Points on a hilly landscape, in no order, each with its height.
A ball rolls from a point to the lowest of its 3 nearest points, and stops where none of them is lower. Distance is the straight distance between rows; heights are no part of it.
Misi h=3.89: [ 90 132 129 136  91 126 189 127  98 117 118  70 117 137  95 130]
vimi h=3.34: [169 129 128 149 141 111  65  86 144 139 135 167 160  88 182 148]
Mareb h=3.63: [110 149 126 138 100 119 159 132 106 117 122  94 112 148  99 124]
Gatu h=5.53: [167 155 119 135 148 116 105 117 138 136 130 136 116 109 144 114]
pur h=3.41: [124 114 154 127 156 141  85 133 142 150 137 163 102 141 148 141]
fata h=2.02: [ 91 122 113 118  99 128 222 126 104 105 107  50 136 114  87 113]
zub h=4.72: [112  81 152 123 159 183  71 141 130 163 140 187 100 148 147 159]
Gadu h=4.41: [115  93 154 125 160 168  78 139 139 157 140 177 104 145 152 152]
Nam h=5.46: [ 70  95 158 124 121 175 116 163 114 149 150 147  88 187 118 157]
lapos h=1.42: [ 87 124 123 131  94 131 211 124 101 113 111  57 126 121  90 124]
demod h=6.36: [156 146 134 138 151 123  95 117 140 137 129 143 112 117 152 124]
giku h=5.56: [ 61 107 164 133 109 156 131 159 114 146 142 130  93 181 115 154]
Mati h=5.28: [124  66 149 131 159 203  62 133 123 170 139 198 112 134 152 173]
Rofim h=5.05: [143 159 100 119 109 109 161 139 115 106 119 100 130 134  95 100]
berit h=4.28: [126 150  95 115 103 106 185 138 117  95 114  90 144 134  87 101]
did h=5.62: [ 88 104 156 123 142 167  98 154 126 151 141 158  87 175 130 150]
suli h=3.72: [112 113 156 126 152 147  90 139 139 149 137 163  95 150 142 143]
Novus h=4.44: [113 137 152 134 139 134 105 140 134 137 133 141  92 155 134 135]
sodu h=4.09: [193 164  85 108 143  97 134 135 146 108 129 123 157  98 126  76]
Tona h=4.70: [139  78 150 140 147 155  54 113 143 159 140 204 154 111 175 173]
dizop h=4.79: [129  92 155 129 162 161  67 125 145 161 140 186 127 123 165 158]
bal h=2.15: [193 146 104 134 147 108  94  95 142 125 135 140 158  82 171 113]
fubu h=2.35: [181 166  86  97 135  83 154 148 146  95 122 120 166 110 112  69]
Pul h=5.40: [158 163  99 123 122 109 141 136 121 114 121 112 125 128 110  99]
fas h=5.70: [174 165 104 125 138 114 124 126 130 121 129 125 126 117 127  97]
fula h=4.23: [172 126 126 158 117  99  36  83 147 135 134 201 192  99 184 172]
bim h=3.62: [ 73 105 136 116 118 152 242 121 108 120 102  30 106 108  90 117]
Bak h=3.48: [ 76 111 132 124 108 146 234 123 103 116 106  39 116 110  89 120]
nuta h=4.76: [188 164  91 115 142 104 130 130 141 113 133 126 145 103 131  85]
Sez h=4.98: [151 131 144 142 157 127  83 110 147 143 133 156 121 111 165 137]
tamak h=4.11: [164 114 136 157 125 109  40  88 147 140 138 201 186 101 185 174]
Ripo h=4.58: [140 102 154 139 157 136  66 109 149 151 138 180 138 110 174 157]
pek h=8.72: [ 65 121 158 143  94 130 177 135 102 130 128  82 103 149 105 148]
rof h=4.59: [122 152 108 127 100 116 171 136 107 110 116  90 124 140  93 111]
Naz h=2.28: [112 135  96 112 100 105 207 134 118  88 109  70 156 123  83 105]
Mut h=5.81: [ 53 106 167 136  98 146 152 150 106 141 139 109  97 170 109 154]
Rabif h=6.46: [158 160 123 134 136 117 118 127 129 127 126 126 111 127 132 111]
Gimok h=4.18: [154 120 148 141 156 124  71 103 148 148 134 165 137 103 174 147]
mar h=1.63: [126 130 152 132 149 134  93 130 140 144 136 150  98 144 144 137]
nid h=0.98: [114 151 132 139 115 122 137 135 116 126 129 114 101 154 113 127]
begup h=1.15: [146 166  93  90 117  55 194 148 155  70 103  99 182 120  89  71]
Minum h=4.08: [184 161 104 127 149 112 109 114 138 129 132 132 136  97 150 102]
Labos h=5.08: [101  78 147 122 152 205  74 150 119 166 140 182  88 164 139 166]
filod h=3.71: [167 125 133 151 135 109  53  83 149 137 137 177 172  89 186 160]
resi h=5.12: [143 154  92 110 108 100 172 142 123  94 116  99 148 130  91  91]
Zulir h=1.62: [105 126  97 106 102 109 224 131 124  87 105  59 161 115  86  96]
Kifep h=2.93: [118 139  95 106  99  96 204 139 124  83 111  76 162 121  83  94]
vab h=2.47: [184 138 115 145 145 109  77  87 143 135 136 151 156  84 177 129]
Loz h=2.48: [ 82 135 146 141  97 127 164 135 106 127 125  94 101 155 103 139]
Pezep h=4.48: [145  93 147 148 140 130  47 102 148 152 138 199 166 105 180 171]
pirab h=4.27: [172 164  89 109 125  99 152 143 134 101 122 112 145 121 104  81]
Kuvol h=5.27: [153 157  89  98 118  80 179 147 138  84 113 102 167 127  89  76]
vupek h=5.35: [ 80  85 150 123 137 197  92 160 113 159 148 165  82 185 124 160]
Pag h=2.74: [ 76 115 139 130  99 139 217 118 100 123 112  48 111 116  93 129]
Ras h=4.87: [ 88 131 155 136 118 136 128 145 121 136 136 127  93 172 117 143]

Where does a ball stop that starts at each point below?
Tona => bal
rof => nid
bim => lapos
giku => nid
Pul => fubu
filod => bal
dizop => mar

Write out the way that a ball takes from each point below.
Sez => Gimok, vimi, vab, bal
Rofim => rof, Mareb, nid
did => suli, mar
